Each row is a point on a landscape with many valleys, with its height.
From any point a ball rolls to the lowest of the 2 points nearest to it. It stops when none of these is lower. Distance is the straight distance between rows; heights are no part of it.
zov (h 528): [122  94 130 155 134  66 146  82 103 144 113  90 133 137 197 147 151 152
  87 170 101  67 131 109 143 196 139 111 150 154 135 148 182 119 105  89
 138 120 147 133 129 110]
moki (h 486): [146  80 118 119 161  96 156 122 117 105  81  78 203 134 128 153 164  98
  85 171 118 125 114 132 103 114 134 158 167 154 117  89 146 137 145 143
 104 132 139  82 157  95]
rori (h 254): [ 95  98 145 107 141 103  98 116 160 138 149 108 128 105 155 105 159 127
  61 141 141 124 176 103 115 117 105 145 116 121 134 154 100  98 100  56
 173 110 176 182 155 130]
Farik (h 606): [124 133 137  97 164 126  89 106 137 123 141 107 132 129 148 108  98 108
 108  80 100 124  77 100 134 125 128  68  91 125 141 167 124 140 174 149
  88 129 145 127 146 130]
Fuvo (h 228): [113 172 118 104 155 123 112 108 174 133 116 120 142 120 159 110 126  91
 101 143 125 179 146  55 148 119 118 120 196 177 160 138 176 130 109 123
 144 131  99 165 119 109]
gibus (h 814): [ 97 164 141 162  86 139 125 140 126 123 142 161 118 114 127  91 181 155
 174  69 205 131 129 153 194 113 100 133  98  90 146 128  81 187 176 110
 164  76 157 119 135 116]
nolin (h 232): [100 119 134 113 150 160  74 109 108 105 170 135 121  78 121 113  88 142
 133  95 138 123 121 137 163  62  99 127 116  90 136 137  67 119 133 115
 104 108 132 100 136 129]
Vesi (h 537): [137  87 111 124 140  98 159  72 104 134 125  82 214 116 147 126 178 157
  60 172 135 105 132 148 110 116 156 150 168 173 155 112 152 101  92 122
 107 109 152  96 132  76]
muvop (h 379): [150 125 116 158 133 102 104 156 122 128 155 139 140 106 131 153 179 143
 162 131 167 118 160 125 152 176 144 139 106 126 155  86  94 181 156 101
 158  89 136 123 117 167]
Firi (h 790): [148 148 105 194  83 153 129 134 104 136 153 148 110 152  78 137 162 137
 167  41 160 132 106 133 135 100 157 119  85  74 141 124 128 136 178 166
 153 138 143 116  86 187]
buko (h 457): [101 108 120 122 147  98 150 132 160 166 183 114 152 132 126 169 144 131
  61 152 108 142  88 150 110 151 102 136 133 141  97 115  75  48  87 139
 130  99 127 160 156 182]
Pusu (h 487): [116 178 148 112 144 132 130 138 107 120 114 173 141 104 163  94  76 153
 133 113 114 121 121 137 166 127 134  68 106 125 141 182 138 123 132 198
  82 135 134 177 128 121]
tel (h 841): [122  75 102 105 148 139  92  68  96 153 162  61 153 135 118 156 116 141
  49 151 140 146  88 138 106  87 107 158 165 127 105 102 167  72  86 111
 115  89 127 152 101 161]
vina (h 477): [155 138  91 154 124 155 139 181 127 105 126 133 110  61 131 147  97 131
 162  90  81 177  99 123 132 148 121 153 107 103 154 145  95 137  96 125
 111 154  56 148 117 168]
rema (h 558): [147 151 125 162 136  72 156 108 112 140 138 127 141 154 119 191 155 151
  74 172 137 117 155  85 123 150 103 122 178 153 133 115 167 140 164 132
 159 155 133 125 132 140]
kase (h 712): [ 76 120 157 112 142 118 153  90 141 141 150 159 120 144 142 130  91 132
  86 155  90 134 121 147 163 145 107 103 131  93  64 160  84  52  91 115
 111 168 150 155 189 133]
nufe (h 404): [134 127 172 111 130 169 139 166 131 117 131 110 116  42 129  73 114 100
 113  64 114 168  80 128 138 136  94 148  72 115 156 164 120 135 120 140
 109 149 106 134 144  83]
moros (h 696): [107 106 165 126 131 141 136 124 135 160 138 162 109 125 149 107 106  96
 136 149 108 120 118 177 157 140 129 101 126  95  75 160 130  90 114  98
 112 161 164 114 205 132]
Tinok (h 492): [117 131 128 151 104  66 197 118 148 171 115  61 167 131 192 163 180 173
  56 180  97  89 143 147 152 191 157 103 124 151 142 110 177 119  97 125
 126 115 145 107 138 154]
velup (h 415): [128 160 168  64 128 114 130 136 141 114 160 154 130 107 123  88 113 124
 123 129 141 131 122 149  94 148 135 113  87 156  89 173  86  62  66 179
  96 126 132 143 116 142]
pav (h 584): [146 144 144  83 133 132 142 130 140 125  59 149 109 128 148  55 120  93
 155 129 144 114 112 125 127 113 183 120 110 137 124 137 124 150 139 155
  92 109 126 113 146  67]
nemop (h 804): [128 176 128 212  69 150 112 125 116 140 141 171 114 130 132 116 171 181
 167  57 186 118 105 148 192 139 132 119 100  59 138 132 109 159 178 156
 146 103 163 139 104 155]
sulor (h 684): [123 177 136 163  96 148 139 100 111 138  93 124 131 183  63 136 142 109
 158 117 164 121 195 122 138  87 137 130 142 104 140 121 181 183 177 156
 163 180 155  93  79 193]
Pef (h 401): [107 170 123 159 132 174  84 124 168 112 159 148 154 101 138 114 134 134
 186  37 127 160 131 107 169 153 138  88 109  86 199 139  96 146 145 149
 149 136 141 135  97 167]
padu (h 429): [125  65 141 125 124 158 109 127 126 105 108 165 189 126 150 116  68 138
 115 199 148 162 145 129  91 113 120 168 163 128 117 111 105  62  98 116
 106 150 121 196 183  65]
kuno (h 850): [154  76 125 139 149 162 122 175 175 102  87 135 137  90 125 121 142  94
 206 105 104 149 112 132 136 127 142 171 130 113 169  93  77 172 147 122
 140 107 118  77 134  76]
fet (h 625): [118 137  91 172  82 122 105 139 117 134 115 115 116 163 136 146  95 120
 205 107 135 117 158 113 151 118 193 114 105  71 149 104 102 205 177 143
 171 135 120 120  82 167]
Rola (h 661): [117 186 102  99 108 120 164 139  97 107 100 168 134 189  73 141 118 119
 165 168 142 159 122 158  99  85 104 148 160 154  60 125 162 152 136 186
 139 168 106 104 116 137]
vubot (h 416): [135 152 102 140 109 176  98 160 139 115 172 160 141 133  96 122  75 156
 159  73 112 169  69 118 125 106 150  90 109  91 120 139 126  82 129 190
 103 146 142 145 117 203]
Zinug (h 627): [157 141 126  89 102 164 135 165 114 117  70 116 143 153 130  82 126  68
 167 139 145 102 141 169  85 113 162 115 102 117  84 131 195 131 163 175
 122 178 147 109 137  96]
bune (h 269): [159 110 175 150 121 137 151 160 106 145 175 179 123  79 132 111 133 105
 193 115 148 152 132 175  84 166 145 175  59 123 117 131  84  95  95  94
 134 151 149 113 138 128]
zab (h 630): [117 167 128 116 111 135 143 121 108  84 130 142 125 156  60 160 119 103
 190 130 153 176 124 128 119  77 118 137 166 148 120  95 130 193 161 174
 146 145 121  87  90 166]
Vakur (h 428): [152  90 135 100 183 138 158 149 127 101 107 165 104 120 152  80 148 131
 110 143  90 149  74 155 114 137  86 162  70 160 133 167  79 118 118  99
  82 127 179 123 160  22]
feroz (h 462): [108  82 122 107 154 135  89  39  85 111 127  97 115 131 139 114 132 150
 101 113 101  92 111 117 132 105 125 110 154 146 146 155 127 133  98  86
 117 119 153 109 109  98]
bev (h 408): [ 94 130 126 117 134 125 142 106 127 125 194 180 113 114 100 157 115 145
 146 156 138 145 103 162 142 124  96 128 160 111  89 121  85  85  74  96
 119 114 121 117 153 167]
sokab (h 803): [134 117  78 131 140 135 121  76  89 121 141 128 108  97  98 173 172 180
  79 158 178 129 140  99 121 119  87 136 171 163 165 101 156 150 144 101
 149 114  87 144 115  80]
vubo (h 736): [143  89 153 125 101 172 151 113 178 130  70 114 128 146 120 134 126 100
 205  36 135 127 154 121 141  87 140 160 104  99 161 123 104 186 140 150
 153 115  80  49 102  95]
zuvi (h 541): [185  71 163 137 155 167 135 159 182 119  71 143 144 148 112 105 165 116
 147 137 112  92 116 135 109 138 156 210 143 129 172 110 112 171 141 169
 109 100 109  71 143  83]
lapi (h 347): [113 141 123 146 118  94 104 123 125  99 138 152 125  80 135 154 119 178
 124 125 137 119 148  68 155 138 125  84 123 110 166 119  81 179 183 123
 145 118 110 179 143 134]
nez (h 720): [121 135 144 147  99 149 118 101 150 130  92 115 151 129 123 117 158 109
 186  35 174 126 173 142 155  96 137 137 101 109 137 129 116 179 178 170
 154 121 113  86  74 121]
gadur (h 840): [144 113 185 179  98 169 156 174 144 101  84 156 128 117 136  84 127 107
 207  89 134 176 104 121 151 125 130 193 105 131 199 113  83 201 151 136
 148 123  97  83 126  50]
Faru (h 435): [131 111 146 108 163 171 106 170 154 102 108 108 144  46 158  92  86  98
 143  63 102 152 128 145 138 122 125 139  79  97 178 153  79 153 130 118
 116 122 131 130 153  95]
Kalus (h 665): [118 132 157 127 117 119 144 109 131 194 137 103  97 186 162 153 115 125
  95 171  90  72 154 128 114 160 148  71 140 116  69 134 219  88 124 118
 130 173 164 110 163 156]
sero (h 626): [107 129 157 109 135 131  98  66 104 102  80  86 140 145 149 108 108 111
 114  86 100  79 103 117 132 149 131  51  92 135 127 151 166 172 166 160
  88 149 159 135 112 122]
Fulu (h 687): [101 175 120 102 117 109  93 121 108 111 115 130 152 178  81 159  93 140
 121 154 147 152 116 121  98  86  92 115 176 133  67 108 163 138 125 185
 129 186  94 137 111 127]
fumuk (h 759): [124 134  90 170  88 135  95 151 102 151 138 109 132 153 126 154 140 157
 123 128 146  87 173  90 111 118 150 106 121  97  94 115 183 106 163 117
 142 166 106 170 129 159]
Supe (h 527): [100 182 113 139 136 128 125 166 166 110 193 141  86 141 119 132 209 160
 106  86 138 129  93  95 176 137  67 140  99 139 164 133 105 145 148  93
 149  92 164 115 117 126]
daza (h 703): [140 147 117 141  98 148 116  79 138 143 114 108 154 167  94 131 165 127
 187  78 199 130 197 107 165  87 132 127 124  93 152  92 149 194 184 145
 182 147 137  96  86 156]
defa (h 194): [ 92 128 119 118 139 124  70  72 139  98 166  97 123 104 149 111 148 166
  58 101 143 134 155  83 129 101  82 120 107 131 153 155 104 134 134  74
 153 124 172 162 131 102]
sadi (h 482): [ 98 131 110 127 135 140 132 166 148 142 183 154  80 102 132 110 144 153
  81 108  98 147  93 124 152 114  85 150  69 110 118 176  76  87 109  79
 108 102 161 167 143 120]
boba (h 287): [124 151  95 138 134 120 107 144 170 152 151 141 125  89 140 118 134 112
 130 159 161 182 161  87 128 103 140 166 155 152 139  95  91 108 103  78
 164 125 115 207 141 134]
mafu (h 512): [162  67 140 130 162 138 162 134 164 116  90 111 133 123 107 126 190 117
 121 113 104 108 115 131 141 116 119 208 161 147 183 122 117 173 115 123
 129  87 132  14 133  85]
Zib (h 646): [126 127 169 119 135  99 115  88 107 142 104  75 119 164 169 104 112 114
 104 143 102  70 132  85 114 143 160  66 144 147 110 135 208 127 151 141
 116 163 166 104 124 138]
tuz (h 652): [142 109 120  72 120 184  82 143 142 103  59 111 174 145 115  90 105  91
 122 141 139 141 124 122  90 100 133 117 124 115  80 106 188 120 159 168
 106 173 105 135 148  68]
Zovo (h 476): [108  97 150 102 167 147 128 118 136 112  97 195 170 131 163  79 106 130
 110 184 116 159 124 116 128 130 113 135 149 126 136 146  96  81 114 113
 105 148 147 158 193  35]
Kov (h 750): [127 108 123 108 114 160 137 135 161 130  55 115 112 158 100 116 142 127
 168  94 121 130 156 102 167  72 146 172 138 132 159 122 132 191 145 138
 115  79  89  68  88  78]
sigo (h 333): [104 109 139 103 145 134  82  95  91  98 184 148 107 106  97 141  79 131
 129 132 142 122  70 159 126 109  95 107 140 106  92 125 102 105  95 129
  96 119 109  87 128 157]
bado (h 155): [130 176  95 115 164  92 138 151 188 126 120 125 125 100 138 134 156 104
 114 136 103 146 113  82 153 126 124 139 166 180 150 125 105 151 111 118
 127 104 120 124 131 141]
muza (h 774): [157  94  94  94 156 177  95 171 160 140  82 104 137 118 115 108 170  94
 122 113 115 138 159 133 137 107 110 177 107 150 136 135 170 119 159  96
  97 111 105 133 105  83]
luse (h 326): [151 144 180 142  93 118 183 170  96 164 162 161 105  96 107 110 148 119
 147 119 135 143 117 161 105 133 111 167  97 159 104 130 107 111 102 104
 119 154  91 118 132 107]
patud (h 335): [120 174 154 110 125 116 155 149 196 176 134 149 126 147 142  96 151 108
 119 142 138 144 167 114 130 161 151 120 106 139  77 149 147  71 104 131
 138 157 144 180 164 154]
ludav (h 858): [141  65 119  97 132 149  53 107 125 139 160  81 156 145  97 156  87 105
  91 136 147 146  98 136 124 111  90 138 143  98  72 107 165  74 121 103
 138 128 125 149 131 180]
Ver (h 356): [173 111 109  52 178 102 193 100 154 126  87  88 121 126 161 121 130  88
  69 173 100 133  85 171  86 187 115 121  84 142 111 129 101  70  66 146
 109 113 148 174 151 136]
Ropa (h 755): [103  77 112  91 117 135 113  81 133 130 105  85 150 112 152 130  71 101
  56 177 114 168  93 128 117 152  95 140 173 116  94 135 135  95  45 135
 143 110 113 196 140 165]
nerok (h 775): [132 155 122 164  75 124 114 177  89 138 118 134 114 131  96 141 140 141
 159  83 125 100 130 126 130 111 158 127  87  99 103 143 154 150 154 142
 121 149 106 131 108 170]
rakas (h 647): [130 167 130 156  82 116  87 133 117 144 103 104 100 204 113 129 101 166
 201 101 142  79 173 125 129 112 185 109 118 102 158 131 156 181 166 158
 171 102 149 114  47 200]
kina (h 530): [126 132  99 137 120 121 105 101  95 139 108  72 117 150 107 162 140 169
 103 137 119  66 158  91 133  77 158 111 147 138 120 104 148 175 148 117
 105 100  96 119  87 131]
toki (h 574): [123 134 106 153 127 108 102 145 109  93 142 115 144 136 127 145  86 103
 161 114 131 141 101 138 115 103 157 115 112  68  94  95  99 153 167 146
 150 186 122 106 146 193]
Kamoz (h 603): [116 133 112 142 122 134 103 161 136 132 101 114 132 130 149 130  77  98
 180  87 115 136 135 120 141  94 181  91 116  93 133 102  96 180 172 141
 130 149 100 118 141 136]
nuvu (h 349): [115  95 126 127 131 105 148  90 107 117 122 126 158 156 164 142  91 113
  92 193 138 139 148 135  89 151 131 137 177 146 106 119 143  39  75 129
 121 151  95 174 142  73]
par (h 568): [105 149 145 123  80 101 169 133  77 115 139 155  83 173  62 203 104 171
 135 163 104  87 124 211  60 125 130 141 138 132  96 145 123 140 136 148
 173 145 138 108  91 180]
natu (h 299): [123 116 171  72 138 122 144 121 185 163 115 135 148 135 158  68 156 107
  90 154 135 132 188 131 111 155 111 140  96 146  86 160 135  58 104  83
 153 130 170 174 153 106]
fitok (h 702): [145 119 113 152 119 118 134 114  62 131  98  93 137 182 137 145  81 133
 126 179 124  98 180 110 106 133 159 127 201 158 172 100 225 173 159 140
 130 114  98 114  65 109]
Nodar (h 454): [114 165 175 111 111  95 151 131 105  95 138 193 125 103 127  90 101 127
 178 113 147 137 133 167 118 150 114 104 102 160 127 178  90 124 123 184
  99 135 133 134 108 121]
vabe (h 468): [127 160 117 120 121 137 131 179 122 139 144 172 118 130 132  98  76 118
 137 107 120 148  85 147 132 136 144  94  94  93 106 156 121  87 120 174
  95 165 134 151 164 162]
lep (h 346): [108 163 116 131 137 185  63 114 155 124 178 137 156 121 103 125  91 119
 173  64 132 156  96 107 152 104 133  60 120  92 155 111 100 121 137 169
 116 131 129 120 106 197]
mupin (h 327): [150 103 127 147 136 117 133 142 108 102 174 185 138  79 132 134 158 136
 206 138 167 135 160 182 133 177 131 145  87 134 124 114  69 134 119  79
 162 123 154 125 127 137]
sen (h 722): [116  89 124 143 101 148  90 107  86 118  99 135 152 172 134 136 111 126
 158 140 123 105 172 131 123 121 139 118 160 126 166 124 191 162 164 121
 116 115 102 143  95  71]
Genag (h 566): [131 116  74 164 135 118 116  78  82 159 131  87 122 138 171 151 119 157
  89 149 130  96 128  94 138  99 168 130 176 156 149  97 156 139 123  88
 107  80  75 145 100  82]
mazos (h 399): [159 102 172 105 139 119 164 171 132 123 121 121  72  92 137  70 166 120
 119 113 105 140  84 135 108 147 102 192  64 157 131 150 113 140  91  74
 114 112 147  96 153  26]
nitof (h 682): [101 123 146 106 129 128 156  98 158 186 125 130 103 159 165 125 117  81
 117 181 114 113 144 151 132 150 170 103 161 122  52 136 189  91 111 100
 131 161 140 122 202 115]
zabes (h 559): [138  77 108 134 149  93 148  91 122 149 127  68 166 109 185 138 173 152
  59 168 133 107 157 144 115 155 137 163 150 163 160 129 180  91  63  69
 136  80 145 134 107 101]
Kitob (h 526): [160  99 111 149 165  88 133 140 114 131 107 112 162 130 128 161 173 100
  77 161 126 128 144 115 146 138  94 146 167 164 157  85 157 153 183  97
 144 128 133 112 148  92]
Vufiz (h 460): [122 144 155 146 102  74 165 147 129 143 145 144 135 171 141 173 135 149
 132 170  89  70 168 172 107 209 141  83 116 149  92 149 108  88 105 146
 131 147 136 139 133 140]
bigad (h 658): [112 179 101 145  96 138 135 102 100  96 129 157 115 189  46 139 138 118
 177 109 176 170 127 164 119  87 138 145 124  99 122 115 127 191 193 181
 180 171 152 135  75 169]
pavu (h 236): [120 175  79 135 137 100 135 136 188 140 170 127 116 110 128 150 168 158
  81 144 146 144 133  47 127 123 101 144 164 157 142  89  94 113 108 100
 153  97 119 164 138 147]
loru (h 455): [133 119 142 111 152  89 186 109 163 164 143 100 131 123 144 150 168 130
  71 168  93 107 129 166 142 187 159 109 112 161  83 126 148  96 103 108
 105 116 169  99 151 144]
mobar (h 562): [142 135 135 129 104 116 151 103  86 126 114 127 116 154  61 162 145 169
 127 165 153  85 186 134 124  94 121 135 154 165 113 110 148 179 163 123
 121  86 135 108  81 152]
Zofi (h 456): [116 108  99 103 178 126 123 150 144 118 165 145  98 102 156  96 128 144
  97 143  85 150 115 149 142 116  81 158 102 139 138 179  81 115  87  53
 106  98 175 144 144  50]
fip (h 521): [125 136 133 148  89 129 169 102 104 131 187 181  84 194  62 213 130 193
 136 138 117 107 112 159  70 132 114  94 136 108  94 126 110  92  96 157
 148 143 146  99 115 176]
zis (h 741): [114 129  93 169  78 147  90 129  93 114 111 140 149 135 140 124 117 149
 193 132 163 108 185 129 126 125 155 106 148  94 136 130 191 148 165 124
 165 181 106 162 104 128]
Zavez (h 515): [ 96 121 151 102 160 170 144 126 128 103 144 218 157 132 145  92  83 116
 154 180 133 167  94 141 159  87 104 124 163 117 131 121  97 112 108 141
  97 125 154 110 180  78]
bufi (h 505): [144 131 146 118 126 102 174 148 148 120 185 160 117 141 102 165 149 129
 103 107  84 145  89 144 113 191  96 114 106 131 104 141 104  47  92 143
 119 135 139 127 146 173]
seso (h 760): [122 113  75 141 108 152  71 102  90  86 124 129 136 113 136 159  80 113
 150 141 157 141 159 104  95 135 147 105 169  82 152 109 165 118 146 110
 164 182  84 171 120 133]
dov (h 830): [126 158 177 192  87 131 183 187  99 117 100 177 114 100 140  81 130 137
 199 112 155 183 102 128 174 128 110 191  82 126 143 124  94 190 159  87
 147 111 124 118 145  86]
Mipe (h 369): [158 139 199 136 100 145 155 189 124 160 126 122  87  70 141  57 144 113
 137  99 135 146 106 137 130 145 105 181  54 136 141 152 121 133 109  86
 130 139 102 133 145  64]
laf (h 874): [116  68 127  97 153 175  37  96 145 119 156  93 157 131 118 133 115 101
 131  88 147 130 136 126 131  94  98 108 148  90 140 118 158 111 156  94
 147 137 122 113 134 130]
dese (h 783): [147  81  82 145 125 126 101 119  90 107 130 123 151 101 122 177 131 136
 143 173 160 134 144 135  93 144 118 136 180 128 152  88 165 120 119 103
 139 138  74 169 131  83]
gapo (h 820): [121  84  75 126 156 132 113  43  99 132 181  88 129  97 123 167 161 168
  56 155 169 147 111 126 100 107  89 135 169 143 168 108 156  92  90 105
 124  96  93 141  86 104]
sesin (h 784): [142 136 118 132 128 161 113 170 148 155 121 119 110 111  94 115 175 109
 140  64 136 130 127 130 138  93 119 151  90 119 106 154 148 128 160 121
 111 131 107 125 118 150]
vab (h 413): [155 134 108  98 156  78 217 120 155 165 124  74 137 138 159 162 141 129
  72 180  81 114  97 202  93 189 159 104  84 160  95 118 124  70  90 164
 103 125 138 147 157 122]
kopap (h 407): [140 116 123  87 175 110 181 138 172 162 139 101 145  97 132 121 128  89
  56 158  94 182  72 166 107 151  96 156 118 153 102 111  71  90  81 143
 115  95 142 169 155 136]
roso (h 426): [153 100 127 125 157 117 138 134 127 144 124 101 139 115 118 138 145  99
 163 136 125  95 134 151 142 145 146 132 166 133 138 121 143 137 120 120
 126 103 121  77 127 136]
vetef (h 529): [126 180 137 143 125 104 184 164 134 125 130 170  50 119 136 114 127 127
 151 113  90 131  60  89 157 163 130 110 126 172 146 153 118 145  84 142
 107 106  87 122 107 142]
nuka (h 604): [160 158 141  83 111 159 150 149 136 114  42 130  91 160 118  61 100  78
 187 152 146  92 143 153  87 110 190 114 120 115 127 123 170 169 130 189
 133 125 143  87 128  81]
Tet (h 734): [104 104 128 101 135 126 140  83 136 159 133  97 129 181 143 119  58 111
  55 187  94 161 108 138 133 173 108 113 143 112  78 145 104  46  69 141
 142 140 131 209 161 162]
felo (h 683): [151 156 141 173 141 119 103 108  80 170 157  94  97 177 124 159  98 145
 117 153 141 107 184  88  97 109 149 108 190 155 154  91 211 143 151 155
 141 127 105 124  81 164]
kape (h 499): [124  99 112 139 139 131 119  80  97 132  82  61  85 146 134 143 147 149
 109 108 101  46 126 123 154  94 154 126 114 149 108 135 145 156 116  93
  91 103 141  82  86 130]
pok (h 403): [154 116  84 131 131 119 118 170 173 164  74  58 150  85 162 125 152 112
  99 158 116 120 160 117 140 127 148 178 144 140 137 102 158 128 115  79
 141 107 129 160 134 150]
guraz (h 592): [119 137 143 120  97 108 163 105  63 109 128 128  76 145  49 157 107 132
 150 144 134  98 125 177  87  95 119 150 145 161 122 133 125 164 145 149
 104  98 124  98  96 149]
Vudo (h 414): [126 106 144 124 128  78 155 104 104 143 132 155 169 162 146 144 113 128
 119 190 125 105 147 178 104 161 131  96 152 150  81 121 108  81 105 122
 114 142 133 137 147  75]
tobu (h 278): [ 98 117 132 130 139 135  65  73 101  94 171 118 124  84 137 139  99 172
  81 111 160 120 149  53 119 114 121  87 131 115 158 115 118 145 149 102
 152 144 110 172 152 118]
Dob (h 336): [122 156 116 155 103 129 112 157 171 160 146 154 145 132 159 106 148 145
 131 141 156 170 185  97 138 149 133 144 113 123 110 144 115  81 110 107
 171 151 128 239 139 167]
sebi (h 412): [ 93  94 136 110 146 108 114  45  71 105 130 138 113 129 120 168 124 145
 109 158 107 107  74 143 137 129  92 107 164 128 109 143 119 126 106 114
  94 136 141 100 134 138]
bigi (h 473): [157  73 129 113 163 125 144  91 152 131 106  82 145 129  97 159 148  97
 133 113 119  98 158 129 155 119 109 143 165 156 172 106 125 185 138 138
 136  82 127   8  90 138]
Sisof (h 309): [105 103 117  89 149 143  79 134 142 118 169 124 162  64 138 101  84 121
 102 122 123 151 146 134 119  69 125 145 113 129 134 114  47 112 126 103
 112  93 147 156 145 122]
zuno (h 565): [172 100 170 101 152 180 127 147 162  97  66 138 113 112 135  61 146 102
 130 100 118 103  98 136  93 130 161 159  91 138 149 128 102 148 127 141
  96 108 130  99 162  33]
Lasi (h 507): [131 171 111 126 137 134 152 180 140 121  80 152  66  66 135 108 115 122
 145 120  75 157  88 110 145 153 117 146 110 156 134 166 113 131 105 127
  85 139  77 157 124 110]
Kivi (h 500): [138 146 148 149 122  59 170 186  89 119 150 151 126 160 129 146 102 107
 143 151 103 107 106 178  77 181 135 109 100 130  97 148 105 126 158 168
 131 166 150 112 154 155]
Sif (h 394): [117 147 159 143 110  76  99 135 111  97 134 138 107 141 131 148 153 179
 145 126 155 102 136  91 180 184 125 102 100 122 171 124 110 189 175 108
 169  72 155 129 126 171]
mel (h 662): [136 152 168 156 127 134  81 130 125 157 132  96 122 192 108 142 105 161
 153  90 127  69 170  94 101  94 167  76 148 118 154 115 181 139 162 183
 127 123 139 125  62 184]
Dokuf (h 438): [132 156 113 164 123 163 121 167 120 108 137 159 101  92 125 120 134 153
 185  52 117 149 114 143 185 148 120 115  89  83 179 162 112 145 135 144
 111 131  99 127  96 163]
gugi (h 467): [134 127 114 150 114 132 127 108 117 151 218 171  92 141  93 193 145 167
 162 150 137 113 128 156 115 162 144  97 147 109 113 104 110  97 103 113
 134 120 137 106 128 192]
vufir (h 822): [ 99 199 152 167 103 117 164 178 133 110 131 172  94 102 162  91 145 153
 147 108 146 144  89 108 207 138  97 148  98 123 147 143  80 188 170 104
 154  94 136 120 150 121]
fitu (h 764): [175 106  93 112 150 171 121 154 151 140  62  99 158 150 117 144 160 114
 114 125 130 114 186 100 134  90 136 158 155 146 147 108 165 160 147 123
  87 113  86  88 100  90]
fuz (h 359): [165 128  81 163 124 134 146 166 156 175 107 100 159 108 144 147 146 101
 114 187 153 164 203 121 124 122 159 194 182 131 108  85 186 106  96  89
 158 142 107 162 135 133]
Nup (h 535): [137 131 128 168 107  74 131 170 111 100 136 122 136 133 138 161  97 130
 130 125 103  94 123 103  88 135 157  87 116 101 119 137  93 135 161 165
 146 164 157 127 163 193]
nav (h 582): [124 137 164 133 158 138 144 156 125 118 150 135 104 112 138 111  74  98
 144  71  90 125  52 104 168 149 120  76 107 121 166 147 111 141 163 181
 106 127 112  90 148 153]
sefur (h 506): [113 146 141 129 117 145 145 170 178 134 188 165  83 151 106 134 204 182
  81  86 120 133 112 109 148 143  86 129  95 121 125 162 116  83 117  80
 141  88 170 127 148 133]
gipug (h 300): [147 146  90 123 145 136 126 137 167 148 108 127 150 148 125 124 139  75
 128 164 149 180 172  89 125 117 144 172 208 156 127 101 192 115  90 125
 156 164 104 125 128 141]
zaf (h 557): [100 183 147 136 137 126 138 138 147  90 131 157 106 124 116 112 101 134
 154  93  76 138  57  84 152 153 126  64 149 129 154 159 119 117 111 176
 111 140 129 115 129 184]
luku (h 377): [160 142 119 141 117  86 161 175 124 143 132 127 113  92 132 135 126 109
 161 139 123 122 118 168 105 143 159 154 119 157  98 122 113 122  86 130
 118 120 110 108 128 156]
Tepa (h 365): [104 141 131  90 133 127  84 121 158 108 177 143 153  92 139 109 106 141
  85  99 132 148 122 110 114 128 108  99  97 143 127 152  73  70 125 144
 113 119 150 183 135 159]
pim (h 678): [116 125 117  64 114 138  77  96  99  83  92 103 181 148 123 126 101 121
  84 139 133 148 126 102  92  92  95 121 157 126  69 112 182 124 149 150
  95 177  99 149 118  87]

Call two points neighbours if one is among the 2 nearest of the other. Go from one point of each pair to the other, from neighbour to neighbour, staying as low as possible. Name the highest point that can't be avoided.
bune and zab: Fulu
lep and sigo: Pusu
bado and bune: Sif
moki and Ver: zabes
bado and defa: Dob

For each start below, name the point where the ball stops.
Tet: lep
sesin: zab
fitok: nuvu
nav: lep
pim: bune
kuno: bune
